Each row is a point on a tangle of strands that fork and nearly touch. The rows are in no order.
In the rows, zero is written as 128.
Two points are linked if the straight distance between their rows is under 136. Some points are linked to none.
z446: [115 207  90 127 137 121 167 104 103 146 152 131 114 174 147  95 165 100
 114 140 130 162 160 158  73 108 140 154 154 160 108 155 115 169 131 151
  95  98]
z125: [133 140 148 177 130 109  75 165 132 147  70 117 162  58 126 104 127 177
 178 124 140 100  87  84 175 139  97  78 141  94 121 154 127 151 100 121
 172 130]
z194: [129 137 160 104  93 148 110 178  91 152 101 113 172 108 193 138 162 103
 133 103 136 143 106 133  98 168 129 127  93 103 117 146  70 159 121 120
 110 121]
z821: [192  63 150  81 119 163 108 125 147 104 148 152 109 166 176 177 191  91
  51  52 121 101 116 150  99 149 108 178 109 114 120 135 107 104 106 149
  96 114]
z288: [146 103 146 123  81 177 159 145 127 107  92 108 158 154 151 130 124 101
  93  56 157 101 141 130 175 159 143 145 146 114 153 126 140  39 116 108
 126  82]
z960: [132 192 116 171 156 124 103 127 170 143 131 134 131 137  84 128 155 126
 129 125 117 119 128  90 130 109  83 132 159 142 111 156 116 182 111 169
 134 132]
z56: [112 139  95 118 119  68 183 115  95 127  97 114 127 115 113  93 109 155
 140 157 157 125 157 137 150 136 130 132 157 106 153  83 175  64 145 115
 129 102]
z437: [130 148 110 134 178 163 108 109 190 123 164 112 121 124  58  91 138 163
 124 100 148 138 172 114 166 142 147  95 124 132 135 134 119 155 153 131
 144 151]
z111: [109  89 160 131 101 138 128 111  86 122 132 112 145 108 146 177  46 158
 161 171 147  81 117 151 177 149 119 125  98  97 140 113 139  53 138 131
 154 144]
z660: [197 103 121  61 122 145 171 125 148 113 123 139 111 152 157 112 207  74
  68  70 116 176 141 120  94 124 172 162 161 145 143 127 139 101 140  78
 101  88]
z846: [141 121 113 123 110 100 189 108 102 103 115 131 112 160 128 177 124  81
 102 143 143 106 131 153 137 114 124 164 156 130 139 116 174  33 145 113
 129 106]
z376: [125  95  90 143 152  74  99 116 124 127 126 125  98 133 123 146 131 156
 115 113 147  80 115 129 141 123  99 126 123 116 105 121 150 100 129 126
 132 132]
z667: [106 108  92 153 158  52  63 120  99 156 175 128 106  96 132 139 128 197
 137 154 146  87 123 147 122 150  66 113  82  87  72 115 115 170 139 191
 140 178]
z465: [123 108 134 140  90  79 102 154  86 145 115 131 132 130 182 153 123 110
 123 129 116 103  98 131 108 105  82 155 123 120  88 117 138 115  87 147
 104 113]
z431: [135 124 146 115 112 121 115 160 152 133  93 133 146  95 124  83 138 134
 157 134  97 159 111  90 117 105 140 119 151 138 138 126 128 166  99 103
 115 109]
z776: [155 180  85 135 155 133 132 113 135 138 103 119 125 166 145  78 210  92
  82  48 152 137 141 124 119 130 137 134 176 137 104 152 116 142 118  94
 126  86]
z222: [118 119 174 140 105  75 135 138  78 128 108 143 158  62 136 190  96 137
 183 209 120 115  96 116 140 110  90 118 130 102 132 111 157  86 146 140
 160 160]
z382: [ 95 181  81 172 148  59 127  83 107 158 156 128  96 123  79  99  76 196
 172 210 138  97 157 135 144 113 104 135 155 127 101 103 150 139 126 191
 155 129]
z463: [158 125 130 138 105 121 156 135 157 112  97 127 129 155 123 121 154  87
  84  85 127 113 129  89 157 102 109 158 186 141 138 121 181  66  97 118
 122  77]
z420: [155 111 172 131 142 138  84 172 163 133 121 126 170  65 113 181 171 127
 142 127 123 124  96  88 131 156  84 101  96  98 125 141 104 150 140 151
 137 169]
z201: [156  82 160 151 153 108  76 153 173 119 129 133 145  60  88 182 149 157
 145 139 122  97  95  82 162 137  70 101 116  96 123 127 147 122 141 157
 154 180]
z347: [120  79 177 115  84 180  83 148 117 121 145  98 161 141 168 155  63 161
 121  88 154  88 119 150 163 210 108 150  61  90 131 106 100 102 100 174
 114 132]
z674: [127  94 172 124 113 157 116 130 147 114 144 124 135 137 124 175  99 119
 132 141 121 107 122 118 138 115 116 140 102 127 140 126 126 102 124 146
 122 142]
z989: [114  86 175 148 114 145 138 120 150 110 106 128 130  97  99 135  43 154
 174 194 113 114 104  85 193  87 124 108 157 137 163 106 185  61 109 117
 172 141]
z478: [103 107 126 115 121 193 136 107 139 113 148 102 113 163 113  62  67 145
 129  95 145 144 169 143 161 128 191 106 115 151 156 109 127 106 125  94
 130 122]
z804: [106 101 111 155 119 147  54 119 141 141 167  94 120 176 138 114  70 183
  96  88 156  57 135 133 174 180  91 158  95 107  96 117 118 110  80 182
 113 118]
z443: [116 116 132  89  75 122 151 146  82 141 129 127 146 146 193 113 126 115
 116 116 124 140 138 158  91 146 131 160 114 120 126 102 120 114 113 138
  77  98]
z291: [121 174 107 160 130 112  92 147 103 161 102 130 134 149 175 112 174 110
 118 105 131 112 109 124  94 121 110 139 139 134  74 165  89 181  88 127
 123  99]
z80: [159 135 173 127 120 147  97 181 127 134  94 116 181  93 150 186 188  92
 127  98 138 124  94 104 129 174  88 124 102  92 120 152  86 138 131 137
 132 138]
z624: [129  88 126 112 146 182 107 115 118 117 133 123 124 146 151 163 123 117
  95  73 147  89 120 168 126 171 147 106  84 110 132 160  88 113 152  89
 136 154]
z262: [127  87 162 112  98 150  86 178 109 144 101 118 154 100 181 114 126 124
 156 106 117 147  92 119 108 140 139 118  84 123 119 141  80 167  93  94
 109 125]
z871: [136 164 122 115 166 203  87 124 175 151 165 109 126 141  98  88 166 142
 125  83 151 141 146 124 120 174 147  93  77 136 126 148  55 203 132 147
 119 132]
z713: [131 138 144 173 128 129 100 171 138 139  49 123 157  71 127  86 134 144
 164 106 133 125  92  86 170 123 138  73 155 114 131 159 122 144  99  67
 176 121]
z942: [103 166 115 128 122 141 188  96  81 124 152 134 112 168 141 157 108  83
 134 171 132 142 151 180  92 105 158 142 128 159 134 146 129 116 159 124
 116 125]
z501: [138 142 123 111 119  66 197 133 138 106 100 151 122 111  95 119 138 112
 139 185  95 183 126 106 109  87 142 154 182 150 164 106 192 109 145 107
 114 109]
z513: [162 115 147 112 110  92 132 162 167 127  93 152 133  93 124 115 147  93
 135 153  67 174  92  75  93  80 142 155 177 158 136 124 155 167 104  81
 111 117]
z663: [122 117 113  80 129 155 191  94 148 102 186 115 112 152  94 106 102 153
 107 131 140 162 208 160 138 159 167 142 105 124 177 102 140  91 176 150
 100 126]
z246: [142  61 139 125 160 139  94 129 198 114 126 121 116  72  72  91 114 193
 142 121 128 127 127  78 193 125 135  78 133 116 156 104 165 106 124 115
 155 162]
z35: [100 115  70 108 165 124 130  80 101 123 155 124  73 154 127  75  98 170
 120 116 144 138 159 185 117 122 202  79 101 146 131 117 125 144 168  68
 142 144]
z334: [148 185  89 157 138 169 133  97 142 138 131 123 109 204 135  75 173  77
  78  38 157 131 149 128 143 114 144 145 183 170 103 157 126 117 100 109
 126  87]
z407: [182  26 131  80 125 135 105 115 138  95 143 162  82 168 177 183 167  97
  63  79  98 115  89 145  80 104 141 171 105 141 115 124 134 111 116 102
 111 126]
z332: [123 108 102 130 156  67  76 127  99 143 166 158  92 152 166 194 167 115
  89 127 115 100 103 145  73 119  69 159  94 124  71 125 114 157 120 171
 110 159]
z290: [118 153 151 142  90  53 146 147  87 136  90 137 158  78 128 152  99 132
 167 193 119 120 102 110 143 106  78 141 151 107 129  89 176  90 119 146
 140 116]
z163: [ 96 151  93 160 149  75  77 130  83 161 168 117 128 128 151 162 137 170
 117 135 159  80 136 165 115 170  56 133  86  83  67 128  94 163 138 199
 137 162]
z386: [105 160 116 163 121 147  81 128 130 151 139 100 140 173 131 123 109 150
 126 104 154  79 132 121 153 152  98 138 119 127  97 140 101 137  88 178
 118 109]
z859: [ 98 162  87 163 146 163 105  98 104 143 142 130  93 184 139 108 113 105
 130 111 138 109 127 157 110  91 167 103 126 174  91 172  89 164 111  87
 152 132]
z915: [140  82 167 115  55  99 137 152 101 118 114 132 144 140 172 170 114  90
 110 127 111 109 109 126 122 110  90 176 134 117 123  90 163  70  89 157
  97  94]
z207: [ 98  74 136 115 118 195 126  78 124 106 202 112 101 193 127 146  17 152
 123 151 132  98 152 184 137 143 156 152  85 136 144 100 128  99 127 148
 115 144]
z799: [111  79 158  64  83 151 170 119  64 115 154 135 140 139 185 183  78 119
 103 138 117 125 153 209  92 188 135 145  72  99 158 105 100  98 169 143
 100 148]
z335: [ 95 128  89 176 118  80 117 110  92 143 100 134  92 144 134  88  71 149
 158 154 125  88 101 130 140  74 124 118 158 151  94 116 164 115  78 102
 152 103]
z758: [135 194 108 154 140  56 136 132 116 144 109 158 137 121 126 143 171  96
 136 173  96 153 110 111  71  85  94 155 177 141 102 145 134 197 124 146
 124 121]
z750: [123 124  89 132 139 111  94 131  93 149 133 128 123 167 199 131 177 131
  60  54 156  83 118 165 108 182  84 161 116 102  79 143 100 132 105 154
  96 116]
z404: [120 106 140 136 137  72  70 148  96 150 168 127 147  60 137 147 134 182
 164 156 137 119 115 133 118 164  73  96  73  80  96 109 113 175 142 192
 135 187]
z326: [113 110 135  94 113 215 135 115 148 114 173  98 130 170 126 100  75 151
 107  86 152 126 177 162 157 187 171 125  87 126 162 118  93 112 137 136
 108 120]
z844: [ 97 142  75 105 161  90 176  83  93 121 147 132  87 140 110  92 111 157
 141 163 140 150 166 179 108 118 183  94 126 140 145 110 142 130 179  94
 140 140]
z677: [107 185  86 130 127 110 158 112  80 148 129 117 135 171 160 105 150 118
 111 119 158 128 160 171 102 142 136 138 148 126 112 136 110 127 135 130
 107  90]
z15: [116 120  92 123 136  61 133 117 137 128 116 139  96 126 102  65 114 167
 148 149 113 140 131 110 119  95 139 123 157 141 128  93 170 142 113 121
 111 105]
z282: [179  86 104  59 114  93 154 128 108 132 125 150 101 161 200 125 195  77
  70  90 114 158 105 138  56 120 164 178 152 145 108 121 140 123 137  86
  87  89]
z855: [121 111 124 156 135 114 143 120 115 112  86 141 116 117 112 139 101 108
 145 143 127 113 101 121 151  76 155  99 162 149 134 139 161  89 131  51
 174 146]
z952: [ 94 174 102 184 133 147  86 129  93 160 113 128 122 168 168 116 130 120
 138 110 135  82 103 142 107 104 124 114 125 154  76 176  81 179  81 121
 145 113]
z370: [142 185 135 138 141 118 140 130 139 135 130 152 130 126 116 156 163  75
 134 163  92 159 115 118  78  85 126 145 156 165 119 164 115 189 136 132
 123 135]
z563: [136  87 184 105  96 173 105 147 143 111 161 115 154 130 133 181  96 138
 129 129 128 111 132 127 144 163  99 151  74  99 141 106 101 108 117 191
 111 144]
z24: [136 133 167 122 123 211 194 115 173  88 146 148 109 135  82 131 116  68
 126 155  97 205 145 120 126  84 183 141 134 182 173 157 148 102 144  93
 143 147]
z299: [132  26  94  82 125  72 122 144  99 124 100 130 101 102 175  87 135 170
 113  79 125 143 105 151 113 149 152 113  97 102 133 106 144 113 131  60
 103 119]
z742: [114 137 174 131 114 128 149 141  92 132  98 126 179  55 132 177 108 152
 188 197 137 134 112 118 156 144 121  91 124  92 157 129 129  97 174 123
 173 160]
z685: [127 107 133 177 150  89  64 130 137 139 111 127 132  68 108 146 110 179
 164 144 140  75  93  93 178 131  65  98 128 101 104 139 143 125 116 146
 166 158]
z867: [150  58 143 108 152 140 103 145 186 112 115 129 118  80  98  95 143 164
 134 106 112 154 115  87 153 112 151  82 119 121 159 111 144 128 136  79
 141 151]
z696: [143  54 154  86 104 114  77 173 133 141 133 136 121  98 174 112 141 126
 132 116  88 164  91 109  80 113 132 142  84 129 111 112 106 180  92 113
  84 132]
z113: [104 167 127 152 153 122 118  97 114 135 179 119 123 122  92 183  93 152
 163 201 141  99 144 149 132 133 106 123 109 122 110 141 115 140 166 180
 149 173]
z943: [119 163  84 152 172  56 145  96 128 133 144 131 117  92  61 116 133 192
 166 196 142 118 152 131 140 133 111 103 157 106 123 107 161 138 176 169
 162 149]
z103: [128  89 168 106 112 212 121 110 146 113 181 140 104 182 145 161  91  86
 132 141  98 137 116 141  91  90 157 151  85 173 133 128 103 147 108 145
  98 135]
z995: [100 117 136 169  81  72  82 163  36 157 117 135 142 113 216 158  92 128
 132 131 132  90  75 154 117 123  69 158  90 107  66 112 125 121  67 155
 126 131]
z316: [108 150 127 100 145 207 138 114 136 133 163  93 137 142 119 110 100 150
 121 104 172 132 176 171 153 196 177  85  82 117 155 142  72 144 172 111
 134 149]
z800: [131 184  94 166 151  72 141 113 118 136 112 122 131 140 112 162 168 104
 112 131 142 101 133 118 129 121  67 151 174 106 108 136 149 115 137 158
 135 112]
z725: [132 148 132 146 126 112 188 124 138 105  91 151 127 114  96 131 118  95
 137 171 104 169 117 112 131  74 162 124 184 159 159 135 180  97 141  76
 151 130]
z278: [109 161  83 143 156  94 106 121  98 145 137 110 133 150 161 147 178 137
  89  97 168  87 136 160 116 178  77 136 122  88  87 147  98 146 136 160
 126 127]
z78: [127  91 167 145 133 121 118 133 145 121  93 144 136  51 103 111  79 172
 186 189 107 133  91  82 174 101 132  76 162 127 160 117 169 114 121 106
 173 159]
z941: [124 102 124 136 145 118 100 117 179 127 136 111 118 107  76  89  96 194
 141 128 141 105 146  89 190 132 118 107 139 115 139 102 158 105 118 145
 136 133]
z740: [ 93 158 131 112  97 111 191 117  55 134 132 132 134 132 156 148  87 108
 170 201 121 151 140 177  92 108 157 135 125 141 137 120 123 118 156 121
 121 127]
z261: [126 174 157 173 131 183 148 130 207 113 125 144 126 128  58  96  91 107
 140 141  87 171 120  85 171  83 144 130 168 178 157 146 152 149 102 124
 144 141]
z378: [ 88 128 166 151  77 127  83 151  53 150 127 120 161 109 201 161  71 142
 169 146 135 101  84 146 127 138  97 132  75 109  91 126 100 135  95 160
 133 146]
z953: [142 153 151 127 113 206 129 148 140 133 105 110 152 160 140 113 152  80
 114  68 146 129 129 116 147 150 153 128 133 144 135 157  90 120 107 116
 115  97]
z362: [152 106 132 107 116 152 108 126 124 134 147 133 132 178 182 156 167 107
  63  58 143  91 127 155 110 166  94 170 113 114 102 132 102 108 102 170
  84 107]
z575: [119  65 178 146 115 145 123 109 126 100 127 126 122 117 119 184  39 138
 165 187 124  82  99 113 181  99 112 125 120 124 143 104 168  50 124 128
 170 155]
z975: [ 98 145 140  85 110 152 171 106  88 125 185 119 142 152 150 169  88 128
 118 159 141 127 178 199 103 181 133 149  82 114 141 118  99 118 175 180
  99 143]
z447: [110  84 139 109 118 209 129  87 126 105 191 132  99 198 145 155  64 113
 110 123 118 110 145 178 108 122 162 145  80 159 136 124 106 126 120 142
 106 141]
z275: [135 172 154 129  94  75 186 154 123 118  87 141 166  94 114 141 136 102
 142 187 100 162 125  99 124 104  99 154 183 122 151 108 179 101 128 142
 121 101]
z881: [140 153 105 126 128  22 138 154 102 139  99 142 144 101 145 124 184 123
 138 162 113 149 116 115  75 111  96 143 158 108 104 110 146 171 129 134
 114 114]
z18: [ 79 170  76 185 133  86 119  93  89 156 130 129  87 164 110  81  68 177
 166 178 139  84 141 148 137  92 127 129 148 148  92 119 137 138  99 143
 155 107]
z682: [136 229 149 189 148 150 141 159 157 133  66 142 182  81  88 109 156 116
 155 146 116 152 103  98 149 126 138  88 183 121 143 173 104 184 130 104
 190 132]
z929: [109  68 102 123 133 144  75 109 149 125 160  97 110 148 128  78  77 205
 103  81 157  82 150 142 178 177 128 135  96 101 125 102 128 101 103 141
 108 122]
z131: [149 107 134 128  98 152 160 136 161  99  97 113 139 151 110 103 131 105
  86  69 150 119 153 104 191 124 141 141 165 126 159 115 173  35 107  97
 139  86]
z720: [140 206 139 188 128 132 160 152 198 128  85 151 149 106  64  93 121 110
 128 138  83 157 107  79 165  89 107 137 217 149 158 147 168 149  94 130
 142 116]
z718: [144 162 143 164 146 194 117 114 153 127 129 142 117 166 111 168 145  57
 115 110 115 119 105 114 130  91 136 135 140 178 111 184 108 140 115 109
 142 139]
z210: [162  53 134 108 147 127  84 144 170 112 111 141 107 107 124 142 157 125
 114  94 105 126  96  93 124 100 131 112 115 129 130 129 140 130 121  77
 130 142]
z608: [170 132 117 115 182 136 145 129 188 108 126 146 127  96  71 139 205 116
 100 111 115 170 139  96 126 127 139 103 145 123 155 131 146 129 179  97
 148 156]
z571: [124 135 123  79 139 134 188 102 137 110 195 117 128 133  96 157 127 140
 117 167 141 158 194 172 114 168 134 145  96 106 165 107 132 109 198 181
  98 144]
z546: [168  15 141 109 131 118  88 134 151  95 114 148  86 132 150 173 138 102
 100  97  94 111  74 109 116  78 134 139 114 142 123 125 161 103 103  76
 130 134]
z772: [110 149 179 100 106 178 166 147 136 132 136 128 155  91 112 112  96 136
 188 195  94 197 143 118 106 114 170 102 108 145 167 127 111 171 149 133
 120 143]
z330: [147  43 173  57  90 165 171 137 106  98 131 139 131 132 168 185 120  94
  97 119 106 147 141 169  98 161 147 149  84 101 172 116 100  92 168 114
 109 137]
z926: [130 148  96 128 150  38 147 144  98 133  93 126 153  78 134 117 190 145
 143 148 146 142 128 125 105 147 101 112 150  80 125 114 143 148 163 126
 140 118]
z743: [126 144 124 134 127 201  88 141 152 149 119 102 131 163 142  57 147 128
 114  46 152 121 133 113 143 158 154 119 115 147 113 144  75 164  77 125
 107  94]
z860: [147 186  89 142 152  97 121 135 116 149  94 133 132 139 158  95 211 100
 104 101 132 140 123 117  78 119 121 131 172 132  92 157 106 188 117 105
 129  89]
z388: [144 216 149 147 131 160 153 169 164 140  73 129 182  90 100  78 183  97
 138 118 120 178 127  92 133 144 144 107 173 127 154 158  96 184 121 102
 146 107]
z646: [148 174 161 165 134 212 163 115 206  98 138 155 116 149  63 124 123  60
 114 127  96 189 127  95 153  80 157 150 154 195 157 166 155 127 110 119
 150 149]
z879: [ 96 121 144 123 103 104 106 143  63 142 125 116 158  92 183 153  97 152
 157 141 147 106 114 163 126 166 109 113  79  87 114 122  98 126 136 144
 133 148]
z218: [122  17 140 111 115  93 114 126 111 113 129 136  90 123 150 140  70 153
 145 148 109 113  91 129 133 101 123 131 104 125 135  86 170  87 105 108
 125 133]
z343: [128  96  90  78 108 108 189 110  98 115 116 124 102 161 145  89 131 121
  94  98 136 155 157 168 116 143 177 139 136 130 160  98 155  76 156  85
  97  91]
z81: [106  82 118 125 105 171 125 116 135 121 127 118 102 162 141  70  72 122
 132  97 122 129 130 134 146  94 178 111 131 161 138 113 141 108  93  73
 121 105]
z630: [107 165 151 164 151 141 117 112 126 138 152 123 147  88  88 159  83 173
 193 207 132 108 129 118 157 130 120  92 128 124 127 149 118 146 157 170
 173 175]
z570: [129 209 151 183 146 175  91 162 162 145 103 102 173 111  88 136 147 142
 159 118 150 109 119  86 174 176 104  95 128 112 127 162  81 176 131 173
 167 135]
z706: [105 197 106 124 138 145 135 124 114 143 134  99 152 140 128  80 157 145
 128 110 165 134 176 147 119 165 140 111 124 111 128 144  85 163 142 149
 119 103]
z793: [134  69 112 101 142  90  70 138 122 134 168 149 101 133 177 157 170 150
  71  80 121 114 110 153  87 154  79 156  64 107  87 107 107 154 109 169
  87 150]
z554: [133 173 150 126  99 153 139 176 154 136  75 121 179  96 119  63 151 120
 151 115 115 170 129  79 133 133 145 123 166 130 152 131 116 160 101 113
 114  87]
z274: [117  97  97 131 147 124  94 109 151 125 144  89 119 124  91  58  87 217
 123  91 174  95 170 125 200 175 146 107 124  93 139  98 145  91 126 119
 137 126]
z83: [141 189 121 133 162 187 122 132 183 134 135 115 145 114  65  75 166 136
 131  96 143 160 164 109 145 156 152  86 122 137 143 148  85 186 141 132
 141 139]
z704: [132 225 138 189 137 124 141 141 177 138 108 147 159 107  67 123 138 116
 147 158  90 142 118  90 142 109  88 144 188 135 141 157 132 180 112 177
 142 128]
z461: [121 127  86 115 105  81 187 117 101 118  91 124 108 147 124  77 117 120
 119 122 140 145 144 132 134 109 163 134 172 142 147  94 181  72 134  81
 121  82]
z82: [116 130 171 109 110 132 133 154 101 134 129 110 174  78 144 170 125 140
 158 150 137 128 131 139 129 171 114 104  90  84 140 125 100 121 167 153
 133 155]
z317: [111 121 103 170 124 110 133  96 110 125 109 131  97 149 106 116  68 120
 141 140 140  91 119 132 168  79 141 120 163 159 129 119 174  74 111  83
 162 119]
z556: [119  98 114 129 170 137  71 104 168 130 181 133  89 139 102 136 115 164
 136 125 115 110 126 119 116 108 120 113  92 147 111 125 118 172 122 154
 120 164]
z221: [107 115 167 122  99 180 108 132 130 140 155 130 127 156 153 131  88 103
 159 151  92 140 108 125  91  88 144 140  96 171 117 129 100 173  89 148
  95 132]
z919: [119 178 130 165 137 166  80 137 143 148 127  86 164 136 114 128 127 158
 141  98 169  87 138 110 171 189 110 112 108 109 111 155  80 152 119 171
 144 125]
z766: [125 132 141 155 132 177 122 110 144 114 134 125 125 160 107 167 104 104
 130 120 133 100 125 123 154 109 133 125 125 154 128 155 124 104 125 124
 144 139]
z203: [116  65 129  86  65 129 159 132 100 123 134 130 115 167 178 101  95 118
 115 113 110 131 130 150 102 116 150 163 121 144 136  81 149  93  92 125
  75  84]
z183: [111 186 117 155 139  86 137 116 102 137 143 123 139 125 110 171 134 132
 141 175 141 111 144 138 122 135  76 138 132 112 108 132 125 134 154 184
 128 133]
z963: [147 150 145 130 134 185 112 160 136 131  90 103 171 128 143 147 179  98
 107  57 169 110 118 116 155 191 121 112 114 103 133 162  77 115 131 116
 132 119]
z741: [130 229 160 194 154 195 129 159 170 131  90 126 176  96  67 120 130 131
 159 138 136 142 112  79 186 159 140  78 153 129 148 167 102 164 139 135
 191 151]
z590: [168 104  99  88 135  77 125 124 107 138 142 156  90 175 198 161 200  80
  68 104 109 139  95 142  50 105 129 186 138 156  80 124 131 149 128 121
  90 116]
z329: [100 161  83 136 164 161 114  93 110 137 150 126  91 163 132  77 117 135
 126 106 153 131 155 177 112 110 197  74 108 160 115 157  85 180 140  67
 163 138]
z364: [133  36 136  95 133 112  60 155 125 137 157 137 103 101 178 122 142 162
 111  95 112 141 103 141  86 145 110 129  50 110 102 110  96 177  99 139
  88 153]
z175: [128 143 106 151 138  98 121 150 127 129  57 118 142 100 129  61 164 144
 133  86 152 132 120 104 146 124 148  84 162 108 126 146 136 133 117  53
 160  98]
z973: [117 148 162  82 126 158 180 155 128 140 125 121 159  66 110 113 146 140
 174 172 118 195 161 129 107 158 172  79 110 107 174 132  97 155 193 105
 136 150]
z495: [123 119  61 120 179  38 126 100 126 130 137 139  83 112  87  96 144 190
 146 157 133 129 133 132 118 121 131 104 133 128 116  96 168 146 158 129
 143 139]
z686: [158 153 113 112 146 107 146 111 121 135 152 150 111 168 155 178 199  69
  88 121 115 135 128 138  76 107 103 180 154 148  97 148 132 139 133 158
  94 116]
z166: [123 129 105 114 128  39 171 139  85 133  89 116 145  71 123 105 152 165
 149 159 156 133 143 133 140 163 115 113 148  73 146  91 161  88 168 120
 137 109]
z322: [ 97 145 136 101  84 119 143 133  78 140 165 118 151 154 174 142 103 127
 111 132 135 122 159 172 105 166 106 169  96 111 119  94 109 112 124 192
  81 126]
z709: [139 135 121 144 171 126  84 125 177 131 146 142 114 110  85 134 158 143
 139 127 105 123 118 102 112 107 109 102 122 138 111 140 117 184 133 139
 129 160]
z253: [156  61 164  56 100 146 143 155 133 121 128 138 128 114 160 140 153  99
 115 124  96 175 130 127  85 130 160 145 103 121 159 114 106 130 144  94
  95 124]
z827: [129 129 109 146 176 168  81  90 193 120 194 114 100 162  69 141 113 156
 110 109 133 101 157 115 157 133 117 129 105 143 114 137 116 145 136 165
 130 159]
z689: [176 163 104 136 162 115 130 128 192 118  90 150 121 123  87  79 194 100
  85  79 105 175 120  80 137  93 143 129 199 157 138 139 157 155 119  70
 144 115]
z549: [141 157  89 151 160  97 107 130 170 129  96 134 122 120  84  63 165 144
 113  84 130 137 134  93 150 107 131 103 172 132 127 130 149 150 117  95
 146 114]
z267: [130  77 163 134 144 104  91 130 139 135 131 150 136  38 104 135 102 178
 200 197 101 129  96  92 146 111 107  76 125 120 137 115 153 157 134 146
 159 186]
z171: [ 96 139 105 106 143  73 186 101  57 129 135 133 110 112 125 138 103 143
 170 213 138 140 145 180 102 118 162 104 124 124 142 112 137 118 186 111
 145 149]
z763: [123 182 107 122 128 146 188  90 117 123 168 141 104 176 127 131 139  73
 119 153 115 167 157 161  84  95 151 166 138 180 127 157 131 137 137 152
  95 116]
z360: [123 205  97 157 160 107 174  86 158 111 163 140 103 144  58 130 135 118
 126 169 119 166 174 126 125 105 112 157 157 154 138 142 163 140 164 177
 122 141]
z270: [162 158  92 137 171  77 154  99 125 118 135 144 101 171 117 190 202  76
  80 113 136 112 125 122 110 107  77 168 179 132 106 143 165 102 152 149
 124 115]
z209: [126  79 143 109  78 155 154 138 139 118 107 125 127 146 146  93  98 110
 131 110 112 137 131 112 134  96 158 141 141 149 151 103 156  89  94  95
 102  86]
z16: [116 148 157 114 120 196 177 121 151 110 152 127 130 134  96 124 103 102
 152 163 114 182 157 125 130 110 171 128 121 162 170 145 125 126 144 125
 126 141]
z627: [168  88 152  85  94  95 159 153 138 115 107 149 126 130 158 152 154  65
 112 148  83 165 103  97  82  78 140 180 164 162 132 116 161 120 113  98
 102 101]
z858: [126 129 116 133 152 180  51 143 159 156 148 117 121 150 146 100 159 145
 111  65 141 105 115 119 126 158 119 115  76 134  98 148  62 190  88 149
 103 126]
z868: [165  59 152  73  90 149 162 138 128 115 121 144 111 146 170 148 139  60
 110 130  86 167 113 122  75  94 182 166 135 166 142 125 128 119 126  68
 107 109]
z193: [134  80 169 114  79 193 124 157 128 112 103 101 165 136 159 149 103 127
 107  65 153  92 126 132 178 191 123 137  94  94 152 124 105  67 108 127
 121 106]
z728: [126 106 156 133 136  75  76 155 125 147 147 149 146  52 119 142 134 171
 184 180 101 140 102 107 101 122  92  93  99 107 105 114 121 198 132 175
 136 184]
z898: [142 105 123 119  90  77 157 135 125 117 105 134 120 147 137 138 134 100
 100 123 126 105 126 118 141 106  94 168 157 125 130  98 184  57  98 136
 106  77]
z292: [ 95  85 137 120 110 152 124 101  90 123 158 110 125 144 151 156  32 160
 135 153 143  81 133 180 150 160 129 141  80 107 133 108 121  82 135 144
 128 143]
z938: [139 172 127 159 135 148 142 116 120 131 117 145 123 152 132 162 142  53
 132 146 105 135 104 123  93  68 147 139 161 181 107 179 119 156 121  89
 138 134]
z662: [138 132 119 133 150  99 186  93 126  93 145 146 100 147  84 202 134  91
 106 170 125 128 137 142 126  99 118 154 145 138 145 132 176  65 177 137
 138 143]
z284: [103 201 114 127 153 160 151 118 111 139 145  95 151 112 111  98 130 158
 144 136 180 134 187 168 141 185 164  72 105  98 139 153  80 167 187 128
 156 134]
z838: [116 163 153 142 141 138 155 133 140 127 123 132 156  72  84 135 111 158
 183 197 122 153 139 109 152 130 133  90 148 121 159 137 135 132 162 143
 161 156]
z681: [138 101  98  70 126 117 193  97 139  96 150 133  91 163 100 104 135 139
  93 111 128 166 182 148 126 134 167 153 132 137 177  84 172  72 166 128
  95 103]
z399: [178 123 103 100 142 103 156 126 146 116  93 142 113 138 130 111 202  81
  80  81 120 164 122 105 116 105 155 142 182 150 133 130 164 113 140  55
 130  98]

Follow the links from the first point to the second, and from the first to the third. Name the last point that the two ways share.
z758, z570, z209: z975
z382, z995, z549: z742
z960, z696, z590: z80
z326, z663, z253: z975
z437, z364, z685: z80
z590, z879, z18: z742

A fork is a point with three links, a tip a point with one. Leave the first point through the second and follow the links. Name the first fork or tip that comes.
z282, z660: z80
z78, z989: z221
z81, z478: z334
z461, z56: z898
z407, z546: z975
z549, z689: z742
z858, z871: z973
z501, z725: z15
